Points on a hilly landscape, in no order, each with its height.
A ball rolls from a point to the lowest of its 2 nearest points, and stops where none of them is lower. Distance is the straight distance between rows; heights are no part of it.
kula height 78.2: [123 151 133  98 154 123 141 110 103 149  84 124  79 122 127 102  98  96
 162 148 128  70 160 100 122 153 156 130 152  50 104 133 202 144 167 151
 129 156 192  67 114 169 105 103 210  94 129]
bepe height 57.6: [131 100 120  76 177  72  85 175 115 123 138 115 176 149 172 153 118 163
 168 130 126 109 138 142 139 109 120 184 177 128 139  74 117 129 115 158
  93  69 183 114 102 116 123 153 131 133 201]
Zis height 73.6: [139 101 128 134 126 120 129 152 123 140 149 159 127 126 102 128 130 174
 120 179 103 109  94 119  95 109 168 148 168 137 110 129 128 143 121 169
 133  56 149 114 100 148 128 146  89 164 177]
Feki height 79.3: [131  82 152 154  83 164 135 114 114 103 137 106 104 109  96 153 180 118
 108 184 119 166 149  76 132 103 111 118 118 140 133 146 138 166 132  98
 101 113  97 103 134 112 192  83 108 133 130]
Pumib height 70.9: [110  84 119 127 156 136  91 107 137 135 118  93 141 147 145 123 181  72
 110 115 150 105 158  99 166 152 124 165 172 125 109 144 120 120 144  73
  80 106 165 154 136  84 115 150 112  69 154]
Nomu height 5.5: [122 139  80 137 126 109 162 147 138 114 131 144 122 105 140 147 110 103
  78 137 123 146 114 105 155 132 119 114 122  98 203 108 134 103  99 125
 169 156 159 131 102 148  54  83 130 167  98]
rozer height 55.0: [157  97 113  61 129  75  95 158 122  89 141 110 128 130 172 155 121 140
 155 165  99 106 101 109 124  92 120 139 160 137 173  63 150 135 133 100
  92  82 150  66  80 106  99 156 104 125 202]
pilo height 41.7: [158 165 103 135 162 116 117 127 205 112 114 162 142 108  94 119 140 157
 132 107 119 186 145 136 141 171  95 128 120 175  28 139 128 132 104 147
  84  88 113 152  79 150 158 159 122 186 124]
miro height 27.3: [186 166 136 153 112  79 116 139 107  64 115 191 122 121 101 119 150 127
 139 148 115 146  53 129 100 104 135 114 118 133 198  99 126 142 116  62
 107 155 141  57 131 104  45 188 137 135 145]
levo height 41.1: [130  88 130 130 152 113  71 134 128 139 131 125 159 155 172 149  82 117
 183 115  84 141 192 116 157  57 102 170  82 145 117 103 118 123  72 134
  62  96 131 133  76 171 136  88 129 154 152]
lav height 80.7: [125 101 147 137 117 127 105 111 166 106 129 116 102 103  89 134 167 152
  97 173 143 204 133 111 121 137  89 113  99 163 125 118 130 161 101 101
  75  81  86 120  90 125 191 101  63 174 131]
Vinit height 42.6: [165 121 140 121 120 124 112  88 116 128 114 126  98 113  80  98 156 108
 139 133 195 158  85 151 134 177 128 101 119  99 136 158 132 133 114  82
  85 165 121 153 190 115 128 153 174 113 107]
diter height 38.6: [138 119 177 105 177 130 123  69 107 161 108 113 122  85 118  83 173 116
 140 162 169 148 114 169 148 168 134 150 131 104  85 147 134 105 160  65
  57 126 134 171 190 107 146 140 149  89 105]
Bagi height 22.6: [ 96 122 179 116 119 110 122  92  99 162  75 110 123 129 158 134 149 142
 169 113 139  86 171 133 154 100 100  99 141 130 118 102 145 121 178 136
 144 114 145 163 133 114 149 140 136  47 106]
kekez height 22.7: [167 121 141  67 159  97 117 152 148 131 136  87 115 138 124 154 118 182
 169 159 140 152 119 160 138 123 101  83 130 135 153 100 114 133  99 147
  96  89 113 115 109 135 168 114 107 168 133]
Pibe height 29.3: [181 150  83 152  35 157 141 123 168  94  94 143 146 125 133 164 122 144
  74 101 137 101 114 107 126 113 122 129  94 164 134 147 125 109 137 134
 208 155 114 156 147 122 127 155  96 116  79]
disil height 52.9: [124 120  82  65 119  84 147 164 125  96 143 139  95  71 120  65 140 130
 162 156 118 131 114 116 131 112  96 133 157 120 126  98 179 135 136 154
 102 123 142 109  88 148 147  69 128 126 115]
Dod height 52.7: [163 180 157 171 187 177 155 124 121 131 120 142 156 120  65 110 118 163
  86 146 121 132  85 160  90 134 188 133 134 114 148 113 118 137  77 157
 167 142 112  94 186 113  80 138 117 161  91]
sibo height 75.0: [126 132 160 175 101 126 132 160 105 131 150 158 153 140 108 166  96 165
 145 143  86 137 119 109  87  82 157 145  98 148 125 137 109 151 119 151
 118 104 134  77  92 155 144 115 134 180 159]
medu height 41.0: [ 99 113  90 131 157 162 156 142 154 154 145  94 112 170 164 165  82 104
  48  93 119  95 149 128 143 173 203 117 135 120 144 147 135  92 125 182
 213 171 169 147 128 138 130 105 155 171 151]
tisi height 39.3: [146 178 128 133  95 119 150 130 148 124 163 182 131  97 122 127 125 121
 121  62 127 138  46 187 138 164 110  66 121 145 150 131  97 135 154 124
 133 107 108 122  84 145 166 146  89 157 109]
voku height 76.9: [127 129 141  95 120 146 178 117 136 153 105 108 100 103 107 101 114 105
 138 122 155  81 172 102 146 164 130 108 144  67  70 138 191 111 184 138
 133 172 146 119 113 135 157 102 164  92  98]
dig height 57.1: [130 124 128 169 102 179 115 124 125 104 124 107 147 183  85 145 157 132
  84 124 125 158 153  92 112 123 134 171 128 172 115 144 115 154  96  98
 130 130 104 139 171  98 115 148 103 131 132]
gib height 29.6: [112  98 119 110  55 142 129  93 129 141  98 139  89 103 149 196 107 129
  81 116 127  93 122 123 106 134 158  45  98 130  86 150 137 117 182 132
 199 167 133 168  90 167 153 128 100 105 127]
Dekaz height 25.8: [103 122  98 137 126 118 171 137 100 130 226 163 185 153 163 130 118 114
 116 111 108 171 129 177 154 143 101 142 156 117 174 132  97 112 105  82
 103 152 128 116 128 116 111  89 154 149 156]
Bur height 30.0: [ 86 147 121 104  65 118  87 110  97 148 120 158 130 156 104 114 149 106
 108  73  97 107 146  99 110 132 148 131 121 142 127 171 135  91 124 108
 117 202  89 149 133 123  64  97 131 112 120]
Zub height 65.7: [135 157  90 103 139 131 142 151 134 114 133 113 127 136 152  83 162 135
 168 119 138  42 128 131 137 123 146 137 150 125  99 133 147  97 179 145
 123 148 159 103 105 119 130 167 161 107 120]
suruz height 34.1: [137 119 149 157 195 164 121  96 141 156  92 123 121 122 110 108 152 112
 139 204  97 145  99 114 151 142 156  92 145 126  84 181 113 160 134 122
 105  95 138  96 137 134 138 177 126 143 127]
vof height 25.7: [ 96 119 145 195 162 128  89 128 132 124 176 147 188 178 167 167 118 101
 113 116  84 206 147 144 156 121 141 194 145 133 129 126  92 141 118  94
  72  95 157 125 113 127 137 110 168 161 208]
Pote height 39.4: [129 122 138 173 132 140 115 108 112 138 100 116 142 138 158 110 106 136
 163 163 111 118 123 121 145 116 128  95 148 141  85 156 104 165 145 107
 125  89 137 112 124 126 176 205 153  99 126]
Lib height 73.3: [165 104 146 129 130 120 114 140 144 116 178 144 144 157 134 157 133 143
 138 146 117 147 134  97 134 120 173 159 172 153 172 147  97 131 100 128
  98 104 162 135 139  90  87 138 108 124 216]
nelan height 27.2: [142 143 170 144 157 109 138  84 139 118 105 165  86  83 126  96  93 153
 158 113 126 151  44 153 123 132 102  70 129 126 173 139  98 143 177 132
 164 104 112 183 160 149 146 197  93  99  70]
bidov height 44.8: [148 120 135 133  97 143 171 125 139  92 136 141  99  94  66 133 145 128
  88 143 166 174  86  98  92 132 134 131 150 158 181 133 130 153 139 162
 182 146  96 162 141  97  76 134  55 104 116]
sek height 34.4: [155 122 212 117 126 132 131  83  95 193 114 114 143 120  88 142 160 119
 164 153 173 138 133 179 144 134 146 139 139  95  82 137 106 143 146  88
  96 104 129 175 177 101 184 126 164  82 144]
kifu height 29.7: [109 124 224 157 106 164 138  96  61 158  88  96 113 142 100 147 160 109
 134 147 152 127 161 136 116 123 136 143 128 120  84 120 130 169 136 128
 142 111 100 158 185 120 177 111 126  82 101]
Vopiv height 59.5: [122  91 126 179  52 150 104  96 109 135 103 118 141 164 118 173 131 107
  78 101 140 120 155 102 132 112 129 149  98 151  64 148 127 140 118  94
 116 109 116 181 182 105 151 168 156 134 160]
Dapi height 43.3: [166 146 153 178 140 176 112 130 144 132 122 134 158 162 111 102 120 166
 173 173 113 134 165 106 154 127 127 148 162 163  41 181  96 156 116 133
 118 109 117 136 121 127 155 186 141  93 126]
tis height 75.7: [132  97 102 150 110 136 133 106 144 110 118 134 126 123 197 177  88 135
 163 147 121 125 184  74 143  86 123 119 110 141 149 121 140 165 124 115
 149 133 144 128  81 135 134 117 124  92 128]
Robor height 30.2: [154  75  89  62 132 104  99 142 178 121 154 104 153 148 137 154  89 168
 141 105 144 169 120 139 123 113  72  93 126 173 133 139 126 123  82 126
  81 102  93 122  99 135 146 141  96 180 146]
Kezu height 59.9: [136 137 128 124 180 119 113 188 124 138 116  94 154 177 148 138 142 150
 155 130 127  54 180 133 146  87 149 206 145 110 101 111 140  86 126 155
 111 101 200 127 114 106 131 163 154 110 178]
zigu height 68.8: [ 98 129 125 122 108 161 150 137 126 169 147 136 175 158 107 105 107 151
 118 130 114  94 121 147  97 129 159 106 153 149  71 184 116 103 121 211
 167 111  98 157 165 140 139 164 133 144 139]
voban height 29.9: [171 150 129  75 202 112 156 144 158 162 143  98 107  81 107 100 155 177
 160 164 150 137  89 194 150 159 123 124 136 114 114 118 119  92 142 163
 104 105 120 139 112 145 190 101 106 168 112]
Kam height 51.6: [154 160 139 154 142 114 120 137 124  91 162 122 152 138 116  83 149 150
 113 122  86 147 112 140 126 116  80  93  72 109 211 142  83 114 128  84
 139 166  56 100 170 128 119  87 138 141  48]
Sil height 43.4: [110 131 111  82 136  78 125 183 113 144  83 124 116 112  78 132  90 168
 117  97 143 106 141 181 126 118 157 157  93  92  77 104 130 101 100 195
 145 107 195 144 134 159  80 126 164 155 136]
sumun height 35.7: [137 124 104 159  62 142 127 146 121 144 110 131 176 137 176 168  95 154
  94 132 114  66 160 146 153  83 144 146 105 142  73 151 126  69 141 147
 164 117 151 169 116 155 165 145 126 127 124]
kir height 20.6: [132  95 191 136 162 147 109  73 136 140  88 139  83  76 130 105 149 125
 154 140 136 137  97 127 175 125 103  83 124 151 138 106  76 149 185 132
 156  86 121 175 124 126 167 206  81  70 118]
pogi height 28.6: [132 138 134 133  94 116 104 101 128 139 110 138 154 116 102  81 165 101
  80 132 109  91 120 131 141 143 142 129  96  94 137 159 127  79 141 113
 142 172  74 169 183 128  50 113 129 104  97]
misa height 29.2: [154 116  89 117  88 134  88 170 152 132 104 114 135 162 147 189  93 181
 139  78 117  61 126 123 117  96 150 147  81 184  60 153 131  91 135 168
 144 136 127 150  90 159 197 165 127 153 159]
vonan height 52.5: [141 133 110 149 146 115 171 105 124  92 178 135 154  92 156  75 160 126
 121 162 113 163 114 128 138 142  89 121 139 122 188 162 101 113 148  90
 130 158  88 122 156 117 100 100 123 124  77]
nolu height 50.2: [190 180 135 149 204 133 145 132 139 113 100 166 168 118  84 100  86 149
 130 146 121 136  61 151 112 137 166 115 126  68 149 119 139 157  79 131
 178 148 152  83 208 122  74 185 174 145  84]
rimas height 54.9: [165 148 157 149 145 158 127 155 130 125 132 111 137 168  78 155 141 151
 103 153 110 133 115 122 124 125 168 125 134 153 167 137  91 126  77 137
 155 133  93 124 152 108  94 150  98 159 122]
bokes height 28.9: [148 101 140  87  98 131  61 128 115 146  97 124  71 159 145 207  95 168
 170 110 100 115 162  96 110  90 155 130  77 171 133 131 130 133 108 133
 126 147 111 133  82 153 149 108 123 133 162]
Ruk height 63.9: [125 126 115  93 117 126 127 143 102 124 107 108 119 168 185 137 122 138
 155  93 169  21 166 159 111 138 159 145 145 102  78 115 148  93 172 108
 141 147 180 145 108 107 137 194 182  94 155]
dubob height 55.4: [158 133 136 100  76 134 139  99 114 150  40 100  91 138 140 159 139 149
 124 125 163  50 133 134 125 152 152  77  84  91 118 117 136  94 136 144
 190 183 132 156 141 117 163 147 143 123 109]
Kuze height 38.7: [ 90 107 130 113 122 154 179 145 116 127 200 107 135 165 131 155 120 138
 116  68 145 147 122 132  74 147 104 109 149 170 169 121 127 166 134 174
 186 109  73 158 136  96 132  90  77 129 100]
Pepef height 34.3: [148 119  93 182  61 163 141 129 163 132 138 151 183 120 153 166 115 150
  83 107 115 123 155  98 152  78 108 153  97 187  95 168 102  97 146 146
 172  99 106 170  96 145 127 145  80 114  98]
muneg height 72.8: [103  83 102 119 127 137 116 131 140 145  96  80 119 142 142 148 152 120
 103 129 157  85 190  91 160 121 113 153 126 119 101 107 163 115 102 136
 127 122 147 146 122 118 158  89 140 118 131]
Far height 49.7: [ 89 131 118  76 173  78 127 144 123 104 171 127 131  81 131  49 160 128
 167 157 135 185 120 146  89 120  62 138 170 128 149  86 158 148 140 118
  47 108 104 104 105 129 156  82 112 126 132]
zudaf height 46.0: [161 142 140 121 117 103 114 115  89  96 128 129  96 134  89  95 175 109
 149 141 163 184  76 136 119 154  78 104  91 125 188 131 122 144 126  61
  81 163  63 132 169 103 109 104 129 121  96]
Gepa height 47.4: [123 124 120 132  75 116 126 115 131  93 114 148 110  98  99 106 173 106
  85 125 171 123  93  91 116 110 113 160 144 165 143 123 152 115 163 120
 131 118 125 161 115  87  87 132  68 100 151]
Leku height 36.0: [134 104  89 101  89 164 132 115 146 146 113 114  77 152 159 197 110 134
  68 103 117  98 124 112 115 188 191  56 117 123 117 166 131 106 147 148
 196 191 135 146 113 141 151 139 146 156 158]
nalir height 19.9: [108 105 112 178 153 151 158 146 129 137 212 143 222 146 143 154 131  97
  61 120 122 170 148 149 161 140 142 208 145 126 119 125  98 103  98 121
 114 126 158 147 143 115 100 101 140 162 179]
Fetiz height 69.2: [107  80  69  92 191 124  98 104 152 129 128 110 138 125 169  89 147 101
 131 127 137  83 117 125 132 152 128 131 175 115 141 145 156 126 131  89
  91 108 190 146 138  91  76 186 117 106 164]
Loluv height 37.0: [146 114  95  86 153 104  71 120 225 118 137 157 126 144  91 159 109 164
 146 117 128 207 158 108 112 166  76 119 117 164  72 144 108 148  93 143
  52 112 109 128  84 148 134 153 107 183 150]
Bifa height 39.5: [ 92 140 146 110 135  94 138 159  95 160 116 130 144 111 117 116 151 140
 121 126 133  87 130 146 120 115 161 153 136 105 119  86 147  90 118 177
 146 127 177 140 126 150  67  96 127 125 137]
poto height 35.1: [ 98 148 158 123 126 140 175 136  80 125 188 111 143 136 105  89 139 151
 157  97 153 165 136 145  76 119 110 169 174 151 142 100 120 148 118 162
 132 142  66 147 137 111 120  70 115 125 100]
lel height 19.5: [122 110 103 105 102 140  81 132 114 143 103 103 102 179 178 168  81 138
 160  89 123  96 158 128 111  86 135 120  73 167  72 142 140 110  94 138
 118 154 118 122 113 175 180 116 174 161 132]
taka height 46.8: [ 84 110 155 102 180  93 145 142 119 109 156  97  98  83 121  83 156 121
 151 146 161 166  71 147  88 120 102 126 172 159 165  69 131 157 154 132
 106  80 101  95 128 119 123 137  71 152 135]
meki height 31.4: [104 144  67 118 139  90 174 141 101 126 165 153 170 147 154  88 120 132
 141 143  97 193 109 169 130 146 111 137 126  85 164 125 114  89  82 121
 123 160 119  70 145 150  79  71 165 190 118]
zemul height 62.4: [141 211 134 116 148 113 135 157  77 107 132  95  94 148 181 106 123 145
 221 133 150  80 159 142 118 125 120 138 125 106 142  65 150 142 132 128
 134 156 138  52 101 153 178 103 182  81 120]
pusok height 44.9: [126 184 108 143 177 108 167 121 154 117 127 164 106  53 115  82  94 109
 128  82 162 155  43 158 120 174 106 102 127  98 163 125 133 146 131 133
 152 153 138 124 143 147  93 142 136 132  49]
Mim height 45.6: [ 83  95 122 110 157 119  87 132 105 145 130 109 133 185 170 151  73 109
 181 101 108 168 185 154 131  81 107 148  89 137 150  96 119 124  46 125
 118 127 132 105 140 173 122  78 180 144 124]
pevi height 35.3: [ 82 146 134 118  81 103 105 132  95 164  93 138 123 138 149 147 107 128
 122  84  97  93 157 123 137 112 164 154 104 112 116 101 152  92 120 151
 159 179 121 140 144 149  89  78 158 136 140]
nat height 47.3: [157 206 106 105 209 102 143 134 150 134 114 168 146  93  74  83  97 133
 141 103 136 156  70 164 123 179 150 123 135  89 119  99 128 125  83 166
 146 180 144 107 155 128  67 140 167 157  82]
ded height 31.1: [ 85 131 175 206 183 136 125 135 145 113 175 154 168 177 167 145 109 107
 157 146  64 181 203 103 145 118 156 163 129 117 169 124  59 142 118 127
  85 123 152  66  92 146 128  79 131 120 181]
lani height 61.7: [138 116 119 162  93 135 128 125 119 130 146 150 142 155 155 179 104 101
  90  86 144 157 113 141 144 142 127 123 128 145 131 144  95 147 113  67
 142 110 144 152 173  98 112 192 166 131 142]
vate height 75.6: [ 95 108 103  92  89 117 140 135 119 131 144 154 104 122 116 110 136 110
 116 102  95  97 173  90 133 139 132 136 162  88  77 137 173  98 147 141
 106 177 156 115  92 137 132  57 145  97 147]
Kiv height 14.4: [131 134  62 158 114 129 152 150 156  99 137 150 132 116 204 188  83 127
  86 118 126 117 138 101 156 102 139 100 111 133 178 122 133  98 117 127
 226 159 154 124 104 168  96 116 126 129  93]
kud height 61.0: [110 153 115 124  93 120 123 131 111 133  96 104  89 132 179 124 114 136
 186 132 128  80 194 116 124 120 120 126 111  89  92 101 161 121 137 151
 136 157 163  88  72 177 179  79 164  90 113]
nefe height 56.6: [141 134 108  98 121  96 137 129 122 105 136 177 135 103 133  78 102 158
 196 191  89 159 163 119 133 110  91 105 126 101 132 133 131 142 139 127
  99 137 118  74 113 170 142  79 146 109 128]
soted height 42.0: [124 108 132 132 125 152 165 134 160 112 174 117 127  92 120 147 153 126
  92 123 151 153 104 111 122 125  90 104 153 183 177 137  99 168 154 148
 151  96 107 139 103 109 121 130  46 119 103]
birak height 48.2: [148 168 148 123 139 120 127 141 110 159  25 120 120 115  79 134 100 144
 103 148 128  70 140 155 135 118 168 133  81  52  92  81 155 117 103 201
 186 143 174 119 156 168  86 115 181 154 113]
nolil height 22.4: [131 115  75 130  77 126 171  97 150 106 114 140 108  94 177 171 108 128
  99 131 125 107 131 109 129 130 132  73 104 145 144 143 131 126 176 143
 222 150 115 155 118 148 136 121  98 109  71]
Nit height 42.3: [128 177 131 162 166 128 183 136 168 118 148 164 101  51 112 103 109 123
 137 120 156 182  85 150 122 143  97  86 116 131 156 117 121 161 153 152
 137 115 116 116  93 151 171 136 114 158  82]
nak height 67.4: [122 127  43 103 199 124 131 157 142 128 149  81 133  99 173  69 164 101
 138 134 142  78 114 115 148 150 106 143 178 103 109 164 154 120 153 121
  86 104 155  82 130 109 126 167 140 113 127]
Zavat height 52.1: [140 158 131 121 113 112 132 128 103 139  33 118 111  97 126 122 122 133
 102 126 152  15 125 140 152 117 145 123  84  75 110 101 172  80 148 129
 160 153 154 141 143 134  88 144 189 117 102]
Buzo height 22.1: [175 179 128 124 118  88 128 161 111  80 123 136 133 109 115 114 173 116
 127 173 113 164  97 111 131 123 128 169 139 118 191  79 138 129 113  76
  85 148 135  80 101 116  58 127 117 152 153]
Dotan height 47.5: [ 80 104  92 122 144 148 131 123 160 145 146 103 133 118 120  91 134 115
  90 140 110 147 124  87 101 123 125 113 157 137 143 147 153 109 112 141
 130 137 107 129 126 136  91  97  98 152 104]
Kofe height 60.0: [142 170 157 128 129 138 144 146 104 107 155 115 123 139 147  87  92 171
 228 178  99 135 172 135 123 101  87 119 102 122 119 104 119 160 128 126
 124 139 109  68  92 157 204  90 174 100 113]
vanuf height 44.2: [ 66 125  76 145 150 162 161 142 143 150 152 103 125 142 106 139 109 103
  71  96 106 119 132 113 117 168 157 146 144 120 137 111 143 124 114 166
 172 153 148 136 145  91  92  95 146 159 148]
lavig height 76.5: [147 141 168 169  96 141  78 145 145 127 129 160 113 168  76 147 133 147
 136 140  71 152 145  85 124 118 148 109 101 167 116 166  87 152 110 116
  63 122  87  84 101 116 166 121 120 168 149]
Bes height 36.1: [126 192 193 133 127 120 138 106 106 174 137 175 155  79  97 143 145  89
 138  53 143 141  48 215 132 167 155  95 126 105 126 108  86 131 156 101
 103 137 120 122 112 133 162 150 131 135 131]
fub height 70.5: [ 87 109 107 137  70 140 112 144 122 143 136 130 148 157  95 137 103 136
  71  68 113 104 101 147  77 135 167 149 131 155  65 144 143 126 138 174
 155 111 130 170 147 112 150 188 135 160 198]
Bunit height 45.2: [182 146 133 133 144 132 107 139 179 115 116 126 145 121  92 124 118 196
 155 131 159 143 139 118 141 122 110 157 147 161  50 147 128 165 119 174
 120  98 122 157  92 127 137 159  98 128 122]
nagi height 77.9: [162 148 183 197 100 185 114 143 139  98 125 119  97 108  84 123 154 147
 139 169 103 161 132  87 137 104 114 110  99 152 114 149  92 176 153 112
 102 106  76  80  78 109 222 116  94 124 121]
kudaf height 65.6: [111  99  99 155 150 181 138 100 138 177 118 113 120 147  85 124 124  85
  77 112 129 138 106 139 125 184 157  90 158 134  91 188 127 142 141 116
 137 137 116 143 179  95 132 181 145 127 108]
Rar height 14.9: [ 65 121 199 113 152 142  72  91 117 158  72  87 101 150 135 139 166 106
 140 109 148 113 188 101 146  97 115 113 120 127 137 107 105 135 119 109
 103 114 139 156 135 110 121  91 109  69 120]
febi height 77.2: [156 110 144 134 110 101 131 113 138  93 125 170 122 100 153 151 102 140
 167 153 111 182 136 104 128  87  94  90  93 156 175 133 119 172 129  78
 138 120 108 145 111 121 110 147 103 107 112]
Sed height 74.3: [120 105 112 120 114 139 159  83 127 131 143 117 121 115 155 155 121 102
 134 136 167 131 169 114 149 140  96 115 142 108 132 121 150 147 121 132
 153 128 141 172 121 142 145  75 144  76 115]
pur height 27.7: [107 102 184 150 192 152 123  83 139 147  65 105  88  80 117  60 153 125
 140 180 118  95  88 122 152 121 151 122 165 142  86 131 135 127 173 136
 128  73 135 139 150 119 151 212  94 107 116]
fofu height 22.8: [116 127 139 148 101 124 145  79 115 165 131 125 125  59  85  85 148  75
  52 142 132 120 109 114 123 162 145 103 106  74 126 154 160  95 181 126
 127 165  83 160 164 135  98  57 112 111  80]
rusas height 67.3: [109 109 128 111 153 182 162 113 145 176 165 121 160 123  83  93 104 109
  82 110 153 133 137 182 111 180 155 133 154 138  52 188 138 102 147 170
 160 145 110 188 168  96 113 149 116 148 101]
tutop height 63.8: [110  93  85 132 110 126 141 112 113 141 132 130 126 132 103 137 109  71
  52  90 160 128 100 144 135 197 144 124 138 107 105 151 167 139 126  93
 124 126 154 148 180 105 119 163 175 146 159]
moko height 50.0: [162 100  92  98  93 112 149 148 166  61 147 151 117  97  99 108 161 141
 102 170 166 122  95  65 107 116  96 197 173 146 125 119 184 150 139 141
 121 106 148 132 105  86  79 157  60 136 189]
monos height 52.3: [171 134 129  92 124 106 138 181 152  76 147 114 114 113 120 137 154 130
 138 170 162  82 103 110 129 115 132 174 175 143 180  80 150 124 144 134
 130 107 142  89 105  78  83 174  65 123 190]
vemet height 72.1: [117  99  62 143 123 125 128 189 125 122 166 133 150 148 113 137 109 141
  94 124 123 105  82 144 114 114 142 168 131 154 106 143 131 112 102 174
 147  59 143 126 131 135 141 187 120 185 182]
vor height 44.5: [114 126 138 159 162 101 151 141 148  82 145 136  87  82 137 124 139 116
 123 132 168 153  73 138 119 111  99 107 144 171 212  88 135 157 140 135
 154  93 127 107  99 103  96 144  31 142 113]
Nobek height 15.3: [128 144 117 149 125 153 163 112 140 169 120 142 131  65 115 154 113  80
  47 139 149 147  99 144 154 169 157  90 110  97 149 137 151 110 117 134
 175 144 133 144 150 140 105  73 117 153  92]
Tafe height 35.8: [142  61 129 101 103 137  37 133 139 129 115 104 125 146 166 185  95 118
 141 116 101 124 156  86 112  70 105 148  74 168 158 119 140 134  98 111
  64  97 112 130  93 130 162 109 115 157 162]
lopaf height 74.2: [124 112  91 110  64 131 145 139 136 109 116 103 119 135 133 138 172 110
  97 107 135  81 158  89 155 140 149 208 133  97 111 132 182  87 119  94
 101 144 156 146 115 123 159  92 150  97 152]
puneb height 48.9: [126 152 127 133 130  89  99 131 127  73 151 128 114 129 142  87 139 119
 143  96 125 169  87 157  97 144  64  86  70 129 220 135 112 151 137  57
  86 131  62  98 182 121 122 137 114 137  59]
vosa height 32.2: [126 174 207 144 129 128 122  96 125 142 124 182  73  80  92 124 125  79
 140  72 146 171  46 183 105 144 118  65 104 115 168 119  91 162 169 101
 139 120 117 144 159 140 176 165 114 108  88]
Nulom height 31.0: [ 86 140 112 122  96 138 155 127  78 109 209 130 159 175 147  96 136 115
 155  91 117 137 139 138 107 121 107 138 156 121 171 132 111 127 129 102
 119 177  78 105 155 114 136  68 147 114 123]
bek height 58.2: [104 128 156 102  91 123 101 113  98 131  67 106  45 154 142 154 138 134
 152 101 150  72 144 125  98 141 156  84 100 109 101 113 151 124 148 127
 155 151 133 110 108 146 163 121 161 113 130]
gose height 72.2: [133 120 166 115 132 135  86 125 123 153 167 137 158 180 135 154 168  98
 129 121 113 118 173 115 164 131 142 163 186 126 133 128  82 105 127 112
  87 126 160 176 121  88  95 120 106  85 185]
lagab height 35.4: [131 181 164 187 164 130 144 168 110 117 157 148 172 185 122 108  99 155
 187 146  72 180 194 108 131  88 127 166 124 112 112 123  80 162 101 142
 112 146 140  44 104 161 114  93 157 139 142]
pamob height 61.8: [107 127 134 134 126 140 134 142  89 158 112  86 173 177 198 128 151  96
 125 128 133  56 174 154 146 121 162 197 150  91 113 120 145  84 150 111
 133 114 178 140 145 111 132 176 169  94 179]
kuz height 49.8: [ 95 121 155 136 144 112  63 131 100 148  98 118 124 213 213 171  66 113
 189 104 124 136 153 168 121  81 128 123  71 138 143 108 121 151  73  82
 118 108 157 126 169 178 149 146 187 122 115]
Sutor height 50.1: [ 82 113  82 141 119 146 167 102 133 143 178 140 169 115 138  59 137 108
 108 146  89 139 143 110 117 154  96 115 165 121 140 179 124  86 158 151
 152 172  74 134 151 137  93  70 110 122  86]
gitag height 28.4: [152 158 122 111 174 100 138 132 129  98 140 148 144 134 117 108 144 126
 156 184  84 203 143 138 132 137 115 142 117 103 175  99 109 125  69  95
  79 149 123  78 128 137  66  98 165 161 119]
siti height 23.5: [115  98 208 102 128 150 108  78 101 130  78  77  74 145 119 147 167  97
 145 146 163 149 144 124 134 135 109  94 100 133 164 118 108 177 127 119
 134 105  96 148 179  98 159  91 111  66  96]

For each start below, name the point where the ball stops.
Kam => Rar
lav => kir
kud => Nomu
gose => soted
rimas => kir
zemul => soted
Feki => kir
